Points on a hilly landscape, in no order, each with its height.
A ball rolls from a point to the lowest of its 2 nearest points, and stops where none of them is lower. Distance is the straight distance between rows; heights are no part of it.
Z184 (h 210): [-19 -10   4   2  -7   7  -1 -14 -15   2  -3  10 -12   8  -2   7   4   0
  -5  -7   9 -13   5  19   4   0 -18  -3   5  -3  11 -21 -18   6  -8   5
   1   4 -14   8  -2  -3  -1   6  -4   3  11   3  -9   2]
Z70 (h 309): [ 28   5   0  -3   9  -5  -1   3   1  -6   5  -3  -1 -18  -6 -15 -15  -4
  -2   2  -9   5  11 -19  -7  -3   0  -1  -6  -5  -4  15   9 -30  12   3
  -3  -4   7 -11  -9   1  -5 -15  -5  -4 -13 -16  10  17]
Z804 (h 327): [-10  -5 -13   6  10  -1   8   9   8   4  -5  -4  11   3  -6   5  11   5
  -4  -9  10   4   9 -10 -10  -6  -7 -15 -15  14   4   2  -4  -2 -10  -3
  -5   1  -4   2   5  -7   2   4   2  -6  10  10 -14 -13]
Z802 (h 383): [ 10   6  -8  -6   6 -13   0  -2   6 -23   1   3   1 -15  -9  -7 -13 -10
   9  18  -5   9  12 -22  -3   0   1 -12  -7  -2   8  13  13 -21   6  -1
  -5  -3   7  -9 -13  -9   9  -6   1  -9 -16 -14   6   4]
Z494 (h 407): [ -1   5   6   2   8  11 -11 -22  -9  -5  -5   7  -2   9   0  11 -17  -5
  -1   6 -13   3 -12   1  16  13   5   9   6  12   8 -10   2  14  16  -1
  -3  -3  -4   6  -9  -4   6  20 -12  -5  -2  -9   4   8]
Z249 (h 197): [  5   2   3   5  15   3  -2  -2   3   2  -2   3   3   8   3  14  -9  -6
   4  -3  -8   1  -6 -10  21  12  10  12   9   7  -1   3  -9  17  23  -5
   4   7  20   6  12   6   3  12 -14  14   8   4  -2   3]
Z883 (h 484): [ -2  -1   0   6  -9   6  13  11   1  -7  -8  -5 -12   4  -8 -12   0  -8
   4 -21 -19   2   8  -5  -7   5  -1  -2   7  18  -5   2  -6  -4   0  -7
   7   2  17   0   2   0  -2 -29  16  11   1 -10  12  -3]
Z557 (h 358): [ -4  10   4   5  -1  -8  -2   9  -3  -2  -5 -10  14  -2   7  -7  11  24
  -3  -7 -13   6 -14  18  -6  -3  17  12  10 -10 -22  -7  23   1  -8 -15
  -2  -7 -12 -12   1   2  -7  -1  14 -10 -15  -2   6  -7]
Z825 (h 320): [ -8  16  -5   9 -11  -6  -1   8  -6   3  -3 -18   9   2   2   3  11  25
  -8  -8   4  -2 -12  11  -4  -5   9  -2  -9  -3 -19   7  13   9 -13  -7
  -6  -8 -24   0   0  -3  -4   9   6 -13  -4   0   3  -1]
Z826 (h 163): [ 15   9   1   8   7   1  -4  -3   2  15  -3 -16   8 -10   5   1  -9  12
 -11  -4  12   5  -1  -6 -10   1   0  -6 -10  -3 -14   6   4  -3   8   7
  -3   5 -11   4   7  13  -1  11 -15 -11  -1  -4  -2   9]
Z656 (h 441): [  8   5  -3  -7  -3  11 -14  -7   0  -9  10   4  -5  -3  -2  -9 -16 -28
   7   2 -16   4 -10   4   8   6   1   0   7   8  15 -17   0   1  -8   4
   6  -5  17   7  -7  -1  14   1  13  -3  -1  -6  17 -10]
Z265 (h 620): [ -2   5  19  -5 -11   3  -1   1   3  14   1  -7   0 -15   0  -1 -11   2
   3   8  13   0  -9   7  -7   9   5  -5  10 -23 -11  -2 -11   9  -1   2
  10  10   0   8   9  20   9  -1  -9 -12  -4   0  -4   4]
Z349 (h 608): [  9  -3  11  -3   0  -5   2  11  14  -3  10   7  -2 -14   0  -5  -7 -27
  23   5  -4  17  -7  -7  -5   5   3   8   8 -19   5   0   7  -8  -1   1
  -2   4  23  -2   0   6  13  -7  11  -2  -4  13 -13 -11]
Z282 (h 311): [ -4  10  -8  12   5  -4  -6  -1   1  -3 -19  -5   3   2   4   3   9   6
  -3  -1  -4   2  11  -2  10  -5   3   6 -10   2 -11  -1  25  -7   4   2
 -13   0 -12 -15  -8  -9   3   2  11 -10  -4  -1  -7  -7]
Z827 (h 128): [  1   5   5 -11 -12   0  -4   3   2  -3 -13   5  -4 -10  -4  -5   0  -8
   3  15   4  -6  24 -16   1  -4   9  -4   6   1  11  -6  12  -5  -1   5
   6   2   9  -8  -6  -3   3 -15  16  -7  -5 -10  -1  -3]
Z315 (h 445): [  9   7  -7  -8   2  -1  -1  -8  11 -11  10  -5   4  -8  -1  -2 -10 -11
   5  15  -3  10  -3 -13  -9   2  -4 -17 -14   7  14   9  13  -3  -1   4
  -2  -6  -2  -1 -10   0  15   5  -2 -13  -9  -4   3   0]
Z959 (h 293): [ -7   3   4   6  -6 -12   5   7  -6   3  -4  -4  15   5   4  10   5  33
  -5   4  19  -2 -13  -2 -16  -7  11   6  -3  -7 -16  16  23   8 -12 -10
  -6 -11 -24  -1   0  -3 -13  16  -6 -17  -1   8  -8  -4]
Z180 (h 650): [  4   9  -8   5 -23  -3   5   7   7  15   3 -21  -6  -9  -6  -6   1   2
   4  -7  11  -8  10  -8  -7   8   2  -1 -13  -4  -6  18 -16   4   2   6
   6  11   0   7   1   8   5 -25  -2   0  -1   5  -2  15]
Z87 (h 588): [ 12   3   8   5  -4  14   6   1   1   8  -4 -20 -11   4   6  -6  -3   1
  -5 -25 -13   2   8   5  -4  16   0  -2   4  17  -8   1 -14  11  17   8
  15   9  13  11  18  17  -5 -11  -2  16   8 -11  15   8]
Z274 (h 397): [  3 -13   7  -6   3  18  -7  -8 -15  -2  11  19  -1   8   0   1 -25 -16
  -9  -1   0  -4 -23   4  -3   0  -3  11  12   9   8  -7 -10   5 -10   3
   4  -9   3  17   0  -4 -14  18  -7   5  16  -7  10 -11]
Z738 (h 115): [ 19   5  -5  12   3   6  -6   1   0  20   6 -15   2  12   2   4  -8  -5
  -5 -17   7  -5  -6  -3  17   9   7  13  -3   3  -6   4 -17  10  14   5
   1   4  12  13  15   7  -5   8  -9  19  15   4   3   5]
Z446 (h 257): [ -5  -7   8  -4   5   6  -4  -1 -10  18  -2  11   1  -1   3   2   3  -9
  -9  -7  10  -7   3  14   5  -8 -11   0  13  -9   5 -23 -18  -1 -18   4
   4   7   2   4  12   2  -8   8   7   6  11   7  -7 -13]
Z354 (h 404): [ -2  12  -4   4   8  -5  -5  -2   3  -8   3 -11  14   0   3 -13   5   9
   5 -12 -27   8 -25  23   3   7   8   9   5 -11 -20  -9   2  -1   1 -13
  -2  -4  -1 -10   1   5   8  -1  11  -5 -17   2  17  -5]
Z919 (h 606): [ -7   4  18 -17  -9  -2   1   4   0  12   1  -4   5  -8  10  -4  11  12
  -1  10  10  -5  -5  21  -2  -3   3  -9  15 -25  -8 -12  -1  11  -9   1
  12   4  -6  -2  13  15   0   0  -1  -3 -11   2  -2   2]
Z756 (h 497): [-17 -13  -1  -1   4 -17   7  -1   7 -21   6  13   9   9   2   8   4  13
  15  18   0  12 -16  -5 -11  -4   5  11   4  -6   2  17  27   9   0 -12
 -12 -11  -7  -7 -10  -2   2   8  -9 -11  -8   9  -7  -7]
Z608 (h 550): [ -8   7   6  -9  -9  -6  -8  -4   7   2  -7   4  -7  -6   2  -6   6 -12
  11   8  -5 -13  17  12  25   4   2   1   6 -21   2 -20 -14   0   5   5
   7  13  10  -4  -3   2  15 -16  13  11 -10   6  -6   4]
Z737 (h 288): [  7  -7   5  10  -4  13  -8  -5 -15   2   5   4 -16  -1  10   4  -7 -21
 -12   1   5  -1  -3  11  15  -6 -20   0  -5 -17 -10   4   3  -4   4  12
  -7  -1 -13   1  -9   9  -5  11  -8   2  11  -3  -2   4]
Z872 (h 260): [ -9   6 -16  12  14  -2 -12 -10   0  -3 -10   2   9  10   2   6   8   0
  -8  -5  -6  -1   5   4  16  -8  -5   0 -17   8   2 -13   9  -3  -2   0
 -15  -2 -13  -6 -10 -18   8  18   4  -5   2   6  -6  -8]
Z767 (h 215): [ 15   0   7  16   1   2  -2   6  -4  24 -10 -12  -1  -5   3   2  -6   5
 -11 -15  19  -4  14  -6  -2  -1   2   9   1  -6 -17  -2  -3  -9  12   9
  -3  11  -9   4  10  13 -11   1  -7  -3  10  -4  -8   8]
Z831 (h 467): [ -4   4  -3 -12   7 -12   4   7  14  -1   2  -1  13  -6  -5  -6  13   6
   6   5  -1   0   5  -2   4  -3   6 -12  -3  -8  -2  -1  -5  -2  -4  -7
   4   5  11 -12   4   1   7 -13   5   1  -9   7  -1   1]
Z444 (h 485): [ -1   5  -4   1 -18  -8  -5  -4   6   2  -8  -4  -3   6 -11 -11  -4   6
  12  -8  -7  -9  10  -3  -3  11  18  23  13  11  20 -10  -1  -3  -1  -4
   5   4   9   2 -10 -13   8 -20  19   2 -15  -1   4   5]
Z778 (h 303): [ -4  -3  12   0 -11   6   4  19 -12   4  -6   8  -1  -6   6  18  13 -13
  -8  12  10  -3   1  -1  19 -10   0  -1   7 -17 -20   6   8   9  -5   0
  -1  -4  -1  -6   8   8 -13   0   5   0  19   3  -7 -15]
Z722 (h 403): [ -1  -9   4  -2  -9  -1  -3   7  -5   4   5  15   8  -2  -3  -1  -4 -10
   1   3  10   0 -11   2  -9  -5   3  15  13  -9   5  -5   5  -7 -22  -2
  -1  -4   0   1  -5  -2  -6   3  11 -10   4   4  -2 -12]
Z623 (h 551): [ 16   1  -6   4  17  14  -6 -19  -3   4  10 -14  -6   8  14  -6  -2  -1
 -20  -8  -7   2   5   7   8   2 -22 -13 -21  16   0  -8  -4  -4  11  19
  -5   0 -16   3   2   0  -2  16 -10   7   6  -9   9  10]
Z922 (h 448): [-12  -4  -1  -3   2   4   1 -12  -1 -17   2  10   1  14  -2   7  -7   6
   6   5 -16   8 -20   1  -6   9   9  13  14  23  18  -3  14  17   6  -8
  -2  -7  -2   5  -9  -6   4  14  -2  -8  -6  -7   9  -1]
Z605 (h 687): [-20  -4 -14  17  20  -9   4  -6  10 -17 -13  -5 -10   6   0   6  16  11
   3 -12  -8   7  15   6   9   2 -11  -6 -22  12 -10   6  -9  -3  14  -1
  -9  14  -8 -12  -4 -12   3  -5  -5  13 -10  -1  -6  10]
Z328 (h 475): [ 11   0  27 -16  -6   6   2  15  -8  11  -6  13  -1 -23   5  -5  -3  -9
 -10  13  10  -2  12  -4  -4 -11   7   5  21 -18  -7 -14   4 -12  -7   5
  10   2   7  -7   6   8 -19 -11  11  -2   4 -10  -4  -5]
Z267 (h 360): [  6  -3   2  -3   4  11  -6   0  -9   3   8  14  10   4   5  10 -10 -10
  -7  12   7   2 -21   4   3  -6   3   7   1   0   4   3  14   6 -11   1
  -3 -11  -7   7   0   1  -6  27  -5  -9   9  -1  -1 -11]
Z280 (h 364): [ -5  -8 -18  11  -2  -8   8   8   8   5   7  -4   5  14  -7  -2   7  15
   7 -15   8   1  -2 -10 -18  -1   1  10 -12  18  16  15  -2  -3 -10  -9
  -7  -5  -4   3  -1 -14   1  -4   5   2   3  15  -8   0]
Z319 (h 468): [ -7  -7 -10   3   3 -19  10   4   5 -27   7   7   4  -6  -7   5  -9   4
  12  13 -10  15 -17 -11 -15  -3   5   0  -1   0  -3  24  22  -6   4 -16
 -15 -12  -4  -8 -14  -8   1  -2  -4 -15 -11  -2   5   0]
Z38 (h 361): [  1  17  -8   3  -9 -10 -11   2  -5   5 -13  -5   5   2   2  -5  12  14
  -5  -1  -4 -12  11  14  15 -10   7   9  -5 -12 -14  -6  12 -10  -4  -3
  -5  -3 -16 -16 -11 -10  -2 -10  12   0 -17  -1   2   6]
Z508 (h 520): [ -6   0   3   3 -16 -11 -11  -8   0  -2 -10   9 -12  -2  -8  -7 -12 -12
   8   0  -2 -15  12   1  14   6   1  14  12 -12   9 -16 -11  -8   1   2
   3   7   9   1 -12  -7  10 -16  11   5  -8  -1   1   7]
Z30 (h 235): [ 26   5  -2  10   5   1  -3   0   8   9   3 -16   1 -10   1 -11 -13   5
  -1  -9   1   8   3 -13 -14   6   2  12  -9   5  -6  10  11 -15  10   4
  -3   1   0  -3   0   8   1  -7  -6  -4  -6  -6   2  13]
Z535 (h 677): [-23   3  -6  12   9  -2   8 -10   9  -7 -23  -7  -9   1  -6  12  18  22
   4  -7   0  -1  22  -2   0  10  -1 -15 -16  17  -3   1 -14   9  12   3
  -1  19  -7   1   1  -8   5  -3 -12   2  -6  -1 -11  14]
Z903 (h 507): [  7   6 -24  -1 -11 -10  -8   0   3   3  22 -11  -1   1 -15 -15  -2  -2
   3  -2   2  -8  -7  -2  -7  -2  -6 -10 -21  -8   2  17 -25 -15 -13   3
   0  -7   3   5  -6 -13   7 -21   5   7   4   7  23  13]
Z518 (h 577): [  3  -4  -2   7   6   6   9  -2  -4   4  -8 -13 -14   9   7  -2   7   9
 -10 -24  -8  -6  17   8   3   3 -12  -6  -4  13  -5   0 -18   5  14   6
   6   7   2   3  13   6  -9  -8  -7  24   6  -5   4  11]
Z562 (h 352): [-17   0  -3  11  -1  -6  -9 -10  10  -6 -14   5  -9  -7  -1   5  -2  -4
  12  11  19  -1  18  -5   3   2 -10 -11 -21 -12   3  -3   2  -6  -2  13
  -8  13 -12  -1 -14  -7  18   8  -2 -11   1   8 -19  -6]
Z124 (h 322): [ 13   3   3  -3 -11  12  -9   0 -16   3   9  10  -2  -4   6   5 -11 -17
 -16  16  12  -7 -11   9   7 -13 -10  -4  -6 -12   1   1  13  -6 -13   9
  -3 -12 -18   2 -11   6  -8  17  -2  -8   9  -5   2  -5]
Z993 (h 402): [ 13  14  -2  -1 -11  -4  -2  13  -2  10 -17 -11  -2   7  11  -3  28   8
  -5   2   1 -12  25   8  14  -9  14  12   2  -4 -10  -4  20  -4   4   3
   0   1  -6 -15   5  -1 -12 -10  17   7  -5  -2  -7   4]
Z863 (h 287): [-12  -9  -6  -1  14  -3  12   5   9   0 -15   4   5  12   1  11  24  18
   1  -7   7   1  24  -9 -13  -6   0 -10   2  26  17 -11   1   4  -2   0
   2   8   5  -1  17 -11  -2  10   1   6   7   8 -20 -14]
Z480 (h 171): [-16 -12  -3  17  -3   6  -5 -10 -19   2   1  10  -6  18  -4   2  -4  -4
  -5 -17   1  -8 -13  18   7  -2 -16  13   3  -2   2 -10 -19   0 -10  -2
  -9  -6 -12  11  -8  -9  -2  10   3   3  13   7  -2  -7]
Z182 (h 265): [  2   1  -4   0   4   1   0   1   2  -4   4   6  -2   6   4  17   4 -13
   6  16   0  -1  -8  -9  25   2   4   5  -2  -5  -1  14   4  18  16  -2
  -4  -2  12  -3   3   4   5   8 -11  11   7  10  -6  -3]
Z944 (h 305): [-10   4  -4  23  -8  -6  -9   2   9   0  -9  -9  -5  -8  -5   0  -5 -11
  10 -11   6   3   9  -4   2   1  -8  -6 -19 -10 -11   0   2 -13  -4   3
 -14   9 -10  -3 -16  -1  22  -7   6 -18  -1   7  -9  -7]
Z667 (h 411): [ -6 -19  17   8  10   0   6  -7 -12   4 -14  12  -3  -8  -2   1 -11  15
 -11  -5   6   2   2  -1 -22   0  -7   6  15  -5  -7  -6  -5  -8   7  -1
   0   5 -14   2   1   8 -14   5 -16  -8   0 -13  -7   5]
Z862 (h 263): [ -7 -10   5   3   1 -10  13  14  -4   2   2  -1   6  -4   2   3   2  22
  -3   0   6   6 -16   3 -20  -8   3  11   4 -13 -20  16  12  -2  -1 -13
  -6  -7 -13  -7   4   7 -15   1  -8 -12  -1   3  -6  -3]
Z248 (h 570): [  0   4  13 -10  -9 -13  -5   1  13 -10  10   7   2  -8   9  -3  -6 -13
  29  22   2   8 -12   1  -1   6  11   5   9 -31   5   1  14   3  -3   3
  -1   0  13  -3  -5   6  20   1   8  -8 -11  17 -12  -9]
Z967 (h 601): [ 20  -1   3  -2   6  17   7   3  -2  -1  10 -10  -8   6   9  -8  -6  -5
  -9 -18 -19   2  -4  -2  -3   9  -2   2   2  22  -4  11  -3   3  13   1
  11  -6  18   3  13  10 -12  -9  -1  25  10 -15  23   5]
Z511 (h 460): [  0   4  -9  -1 -20  -2  14  19   0  -1   0  -8 -16   9 -10  -9  13  -4
   3 -10  -7  -8  15  -3   4  -4   2  -3  -1   9  -1  14  -9  -3  -7  -7
   6   0  11  -8  -2  -8 -11 -40  18  23   0  -2   7   8]
Z259 (h 426): [-13  -9  -4  -7   3  -8   6  -3   9 -16   2   5 -11  -6   2  -2  10  -1
   6  15   1   1  10   5   0  -7 -13 -14  -7 -10   2   6  -1  -6   3   4
  -2   5  -3 -11  -7   2   5 -10  -3   8  -7   2  -6   6]
Z374 (h 370): [  7   4   7  -4  11  11  -6 -29 -15   0   3   1   0   3  -1   9 -19  10
 -13   7  -5  -4 -11  -3   9  12   3  -2   1  12   1  -2 -17  14  16   3
   3  -2  -7  14  -2  -1  -3  19 -30  -2   0 -15  12  21]
Z299 (h 457): [-19  -1  -1  -5 -20  -4   5   3   5   0  -9   2   3  12  -8  -2  11  18
  11  -5   2  -5  13  -7 -14   8  13   3  13  19  26  -8   3   8  -5  -7
   5   3   2   7  -5 -10   8 -10  14  -6 -13   2  -1  -3]
Z139 (h 533): [  2  -8 -22   5  -1  -6  -4   0   5  -6  24  -1  -6   6  -6 -12   1 -15
   5  -4   3  -3  -9   7   0  -6 -22  -6 -23  -9   9  10 -14 -16 -17   5
  -7  -4   2  -1  -9  -7   8  -7   5  13   7  15   0   2]
Z157 (h 653): [ 18   8   5  -8   3   2   3  21   6   1  11   4  14 -14 -10  -1  -5  -6
   3   8  -3  11 -10 -20 -13   1  15   0  -2   1  -8  14  14 -10  -7  -9
   3  -9  15  -8   5   5  -8 -11   2 -11   0  -3   5  -4]
Z235 (h 639): [  7  -5  12  -3   8  -3   4  18   5  -8  11   5   4 -17  -7 -11  -7 -28
  18 -10 -11  19  -8  -5  -7   3  -1  -9   5 -22  -7  -3 -15 -15  -6  -4
   0   6  30   3   6   6   7 -16   9   3   1   9   2 -11]
Z664 (h 443): [ -9   3  -5  10  -2  -5  -3  -5   2  -2   1  -5   6   3 -11  -8  -5   6
   9 -16 -10   0 -14   7  -2   8   4   9   3  -2  -4  -4 -19   0  -2  -9
  -2   1   2   5  -5  -3  13  -6   8  -8  -5   3  11  -4]
Z85 (h 630): [ 10   4  -1  -8   7   3   8   6   5   2   4  -2  15   1   1   6  -1  10
  -2   6  -2   7 -12 -15  -7   2  19   9   3  15   0  14  13   9  10 -10
   4  -6   7  -3   9   4  -8   8  -9  -4  -2  -6   7   0]
Z900 (h 393): [ -1 -13 -10  -1   1  -4  11  -4  10   2  10  -6   3   9   4  -7   2  22
   4  -8   1   5  -6   1 -29   4  -4   8  -1  12  14  10  -2   3   2  -5
  -1  -1  -9   2   2   2   0  -1  -5   2  -6   7  -6   6]
Z300 (h 382): [ -1  -5   8  -7   1  11  -3  -1   5 -12   8  18  -8   2   2   7 -11 -32
  10   9 -12   9 -13   0   9   4  -3   4  12   5  20  -8   7  11  -1   2
   3   1  21   6  -1   2  11  10   4   1   6   5  -4 -17]
Z160 (h 576): [-10  10  -3 -11 -15  -1  -6  -2   6   3   4  -7  -8  -8   3  -2  13  -7
   4   9   5 -11   6  19  18  -2  -7 -20 -10 -24  -5 -11 -15   7  -8   7
   7   8  -1  -2  -2   7  15  -6   2   5  -2   7  -1   4]
Z526 (h 532): [ 15  -4 -11   8  16   2 -10 -18   7   5  10 -10  -1   3  11  -9 -10  -4
 -10  -3   5   4   0   5  -5  -2 -20   0 -21   3   9   0   0 -10   5  15
 -10  -2 -14   2  -3  -1   6  19  -9   3  -1   7  -4   9]
Z790 (h 247): [  5  -6  13   6 -22   8  -5   0 -15  -2  -4   9 -21  -9  -1   3 -17 -22
  -3   8   7  -9   8  -2  11   0  -8  11   8 -12   1   4   1  -6   6   8
  -1   3  -4   3 -13   7  -5  -6  -2   0   7 -10  -1   6]
Z371 (h 241): [ 19   5  -4  -6   7   7  -7   2  -9  20  -8   2   7  13  -4   2  -2   3
 -16 -10   7 -14  16 -14  15  -3  11   9   2  25  11  -6 -10   1   3   0
  11  -5  12   6  10 -12 -14   8  -3  20  12  -6   5   5]
Z364 (h 392): [-23   3  -8  -1  -8  -4  -1  -3  11 -22  -8   1 -19 -10  -3   2   7  -6
  11  18   5   3  18   3  13   2  -8 -26 -19  -3   0   4   1  -5  -2  10
  -2  11  -6  -7 -17  -5  14  -8   3  -3  -3  -4  -6   0]
Z864 (h 238): [ -1   3   3  12 -10  -3  -2   5   9  -1 -11  -3  -5 -14  -6  -8  -2 -13
   7  -5   2   4  14  -8  -9  -3  -3   0  -3  -3   1 -10  12 -18  -7   6
  -5   7   2  -6 -10  -3  15 -15  18 -18  -3  -2  -7 -12]
Z774 (h 223): [  7   2  13   3   7  -6   5   6   1  13  -5  -9  11 -12   8  -2  -5  21
  -5  -4  11   6 -11   2 -17   1  12  11   8 -15 -25  -1  11  -3   3  -5
  -1   3 -10  -5  16  16 -11  11  -7 -10  -3  -3  -6  -2]
Z955 (h 473): [ -8   7 -14  -3  -4 -15  -3  -4  11   0   8 -12  11  -4 -12 -10   2  13
   9  -5  -1  -1  -9   7  -9   3  -1 -14 -13 -12  -4   5 -22  -3 -10  -5
   0   1   0   3  -4  -2  16 -11   1  -7 -11  10   9   5]
Z550 (h 614): [ 20   0  -2  -9   6  11   8   6  -4  -1  11   1   2   9   7   3  -2   1
 -11   2 -11   1 -14  -8   5   3  11  10   8  22   2  15   2  11  14  -9
   8 -10  16   1  10   6 -18   5  -9  20   7  -9  14   8]
Z514 (h 509): [  2  11   0   9  -1  21   8   9   0 -14 -11 -14 -12   7  -3  -3   0 -19
  -2 -19 -25   8  10  -7  11   7  -6 -19  -2  28 -11   0   0   5   3   0
   7   4  13   0   1   3   2 -22  12   2   4 -18  18  -7]
Z77 (h 336): [-21 -16  14   3  -5  -7   6   8 -16  -9  -7  24  -5  -4   0  12   6  -6
  -4  11   6  -3  -7   9   5 -13 -10   1  12 -23 -15   1   3   0  -5  -7
  -8  -5 -11  -4  -5   2 -13   2  -2  -6   9   4 -11  -9]
Z114 (h 201): [  5  -1   6 -11 -18   8  -2   0  -7  -3   0   9 -15  -2  -3   4  -4 -20
  -4  15   4  -8  11 -11  10  -1  -1  -2   6   5  12   3   6   4   1   5
   8  -3   8   1  -8   0  -3  -5   5   4   6  -6   3   1]
Z310 (h 434): [ 11   1  -6  -3  -8  -4  10  23   2  12  -2  -5  -1  11   2  -8  29  10
  -2  -6  -2  -7  15  -1  -3  -8  10  12   3   5   0   6   6  -8  -1  -4
   2   0   2 -13   7  -3 -16 -22  15  19  -4   4  -4  10]
Z906 (h 335): [  6  -3  11 -13  16  13  -1 -25  -9   5   2   7  -9   5   9   5  -8  10
 -10   7  -9  -6   0   8   6   7  -4  -1  15   9  11 -18 -12  15  13   3
  11   2   2   5  12   4  -7  17 -22  16   1 -12   9  19]
Z227 (h 564): [ 11  -3  -3   7   6  19   2 -13  -8   6   9 -14 -15  12  11   1  -1  -3
 -13 -20  -5  -2   6  14  10   9 -23 -15 -17  17   3  -5 -18  12  12  18
   5   0  -3  15  12   5  -5   9 -12  20  20  -4   4   6]
Z538 (h 212): [-16  -5 -12  23   8  -1  -6 -12  -4  -6  -4   3  -2  19  -5   6  -2  -5
  -2 -18 -12   2  -9   5  13   3 -13  12  -7  12   3  -6  -4   4   2  -3
 -16  -3  -9   4 -14 -16   7  12   4   0   5   7  -3  -9]
Z224 (h 439): [-23  -5  -8   0   6 -17  10  -7  -3 -25  -7   7   1  -5 -11  10   1  17
   0  14  -8   7  -5  -4 -11  -4  -2 -17  -3   3  -5  12   6  -2   6 -10
  -8  -6 -14  -5 -12 -12   0  -2 -13 -15 -12 -10   5   5]
Z352 (h 450): [-11 -10   3 -16   9   2   6  -3  -4 -10  16  16  12  17   6   5   5  12
   3   9  -9   4 -26  10  -5  -2  10  10  21   6  13   0   6  15  -3 -15
   3 -10   3   3   0  -2 -12  16  -7   1  -6   1  10  -3]
Z522 (h 144): [  4   5  -5 -11  15  -6  -4   5   7  10  -5   2  20  11  12  15  26   5
   1   8   9   3  14  -1  12  -9  14   2   5   4   4 -11  18   8  -3   7
  -3  -1  12  -7  18  -7  -2  20   5   4   7  14 -11 -20]
Z437 (h 491): [  7  12  -9  -5  -4  10  -3 -12   4 -13  16 -15  -4   1  -7 -16  -9  -9
   4  -2 -21   5 -10   0  -6  13  -2 -14  -4  24  11  -3  -5  -1  -2   4
   8  -9   4   8  -4  -3  14  -9  15  -4  -4 -16  30  -5]
Z515 (h 494): [ 16  -5 -14  -5   7   2  -4  -4  12  -2  23  -3   1  -3   0 -11 -12 -16
   2   7   6   6  -9  -4 -12  -5 -17 -12 -21   1  16  15   2 -11 -11   8
  -6  -7  -1   3  -7   0  11   6  -1   0   3  10   0   0]
Z318 (h 264): [ 11   7  11   6 -11   6  -5  15  -9  24  -6  -2   6  -9  -3   7  -3 -10
  -9   0  18  -6   2  -3   9  -4  10   5   2 -14 -18   0   1  -3  -8   3
   2   1  -2   1   6  11  -7   1   3  -7  12  -1  -6  -5]
Z907 (h 321): [ -3   1  -8  -1   4  13   3   4   4 -11   6   6   0   7   2  17   1 -26
   1  11 -10  10 -10 -10  20  -2  -3  -8  -6  17   7   8  15  14   2  -3
  -4  -7  11   0  -2  -1   7  12   4  -1  13   2   0 -16]
Z277 (h 592): [-13   0   7 -20  -3   1   7   7   5   1   6  -5  -5 -11  11  -2  26   5
   1   8   1  -4   6  27   4  -7 -10 -26   1 -22  -6 -15  -8   9 -11   1
  11   7   0  -8  11  13   2  -5  -1   6  -4   7  -6  -1]
Z347 (h 531): [-13  -4  10  -3   3 -19   3   0   6 -18   3   9   7  -7   0   0  -3   4
  19  11 -10  11 -17   3  -6   3   7   8  15 -22  -6   0  10   3   2 -11
  -5  -2   6  -7  -4   4  11   1   1 -12 -14   9  -7  -9]
Z765 (h 635): [  4   7   5   1 -17  -1   1   6   8  23   5 -15   7  -7  -9  -2  -8   8
   6  -6  19  -6  -7  -3 -10  11  14   5   2  -4  -1   4 -17   5  -5  -2
  12   7   1  12   9  11   8  -8   1  -7   1   9  -3   5]
Z232 (h 377): [-12 -12  20   0  10  -3  -2 -11 -10  -5 -14  23  -5  -6   3   2  -1   5
  -1  12   4  -1   7   2  -5  -7  -6   6  18 -17  -1 -13   5  -6   7   4
  -5   3  -7  -3  -2  -1  -6   7  -9  -2  -4  -4 -13   2]
Z458 (h 422): [ -4 -18  -1 -10   3  11   4 -12 -18  -9  21  16  -1  18   6  -1 -10   2
  -7   6  -5  -6 -25  19 -11  -6  -8  10  13   8  14   2  -4   4  -5  -4
   4 -16 -11  14   0  -1 -20  14  -8   5   7  -2  12   2]
Z979 (h 290): [ 17   5  -3 -17  14   7  -7 -12  -9  12   3   6   5   7  10   8   0   6
 -16  14   7 -12   6  -4  19  -7   5   3   2   8  14  -4  -3   7   9   0
   5  -5   1   2   9  -1 -13  21 -18  17   4  -2   4  14]
Z629 (h 232): [-10  -5  -7   1  27  -4   2  -5   7  -3 -12  13   7  12   5  17  12   5
   3   7  -1   4   8 -10   9  -6   3  -1   1  11   6  -8   5   8  12   0
  -7   4   6  -6  11 -10   2  23  -7   5   6   8 -16 -12]
Z51 (h 442): [ 11  -8  22  -6  -5   5   5   1  -7   4 -10   8  -8 -22   0  -6 -13   0
 -10   8   8   1  16 -13 -24  -4  -3  -4  14  -4   0  -2  10 -13   4   7
   7   2  -5  -1   0  11 -11  -4  -4 -13  -3 -20  -3   3]
Z760 (h 665): [ -8  10  -4   3  -3  -2   8  -5   8   7  -9 -19   2  -7  -6  -1   6  18
   1 -11   2   0  13  -6 -12  10   4 -20 -12  15  -2   4 -19  13   7   1
   9  11  -2   9   8   2   8 -12  -9  -7  -8  -2  -1  11]
Z736 (h 666): [ 12  -2   9  -6   4   1   5  17   4   2   2   1   6 -22 -13 -10  -6 -11
   1  -3   1   9   6 -17 -16  -5   0 -18   0  -9  -9   1  -4 -22 -11  -2
   5   2  15  -4   5   5  -3 -18   4  -9   2  -4   1  -5]
Z472 (h 191): [ 17   4  -7   8  10  -1  -8   1  -6  20  -6  -4   6  14  -6 -11  -7   8
  -6 -24   1  -8   5  -9   7   5   9  22  -2  13   1   0 -15  -9   2  -3
   3  -5  10   3   8 -11  -9  -3   0  20   6   2   7   5]
Z179 (h 418): [-17  -7 -12   0  -1  -8  12  -6  -5  -8   3   2   1   3  -4   5   5  20
  -4   0   3  -2  -5   1 -13  -3  -7 -11 -10   8   4  15 -10   6   1  -6
  -4  -4 -17   7  -9  -8  -7   1 -12  -2  -3   0  -2  10]
Z923 (h 222): [  0   1  -1 -16   9   2  -8   2  -2  15   1  11  15   7   8   7  15  -3
  -7   9  16  -8   5   6  16 -13  -1  -3   6  -9   7 -15  -1   4 -15   1
   2  -2   3  -3   9  -5  -5  18   1   7   6  11  -8 -11]
Z606 (h 433): [-17  -7   5  -9 -17  -4   3   7  -1   2  -1   6   6   5  -5   2  12  10
   7   1   9  -4  -5   7 -16  -2   5   0  16   1  12  -8   2   8 -17  -5
   5   1  -2   6  -1  -2   1  -4  10 -11  -3   5  -3 -11]

For each start below, name the point where the ball stops.
Z955: Z826
Z85: Z826
Z922: Z738
Z160: Z827
Z235: Z522
Z526: Z826
Z179: Z522
Z667: Z826
Z352: Z827
Z535: Z827
Z883: Z480
Z437: Z738
Z831: Z827
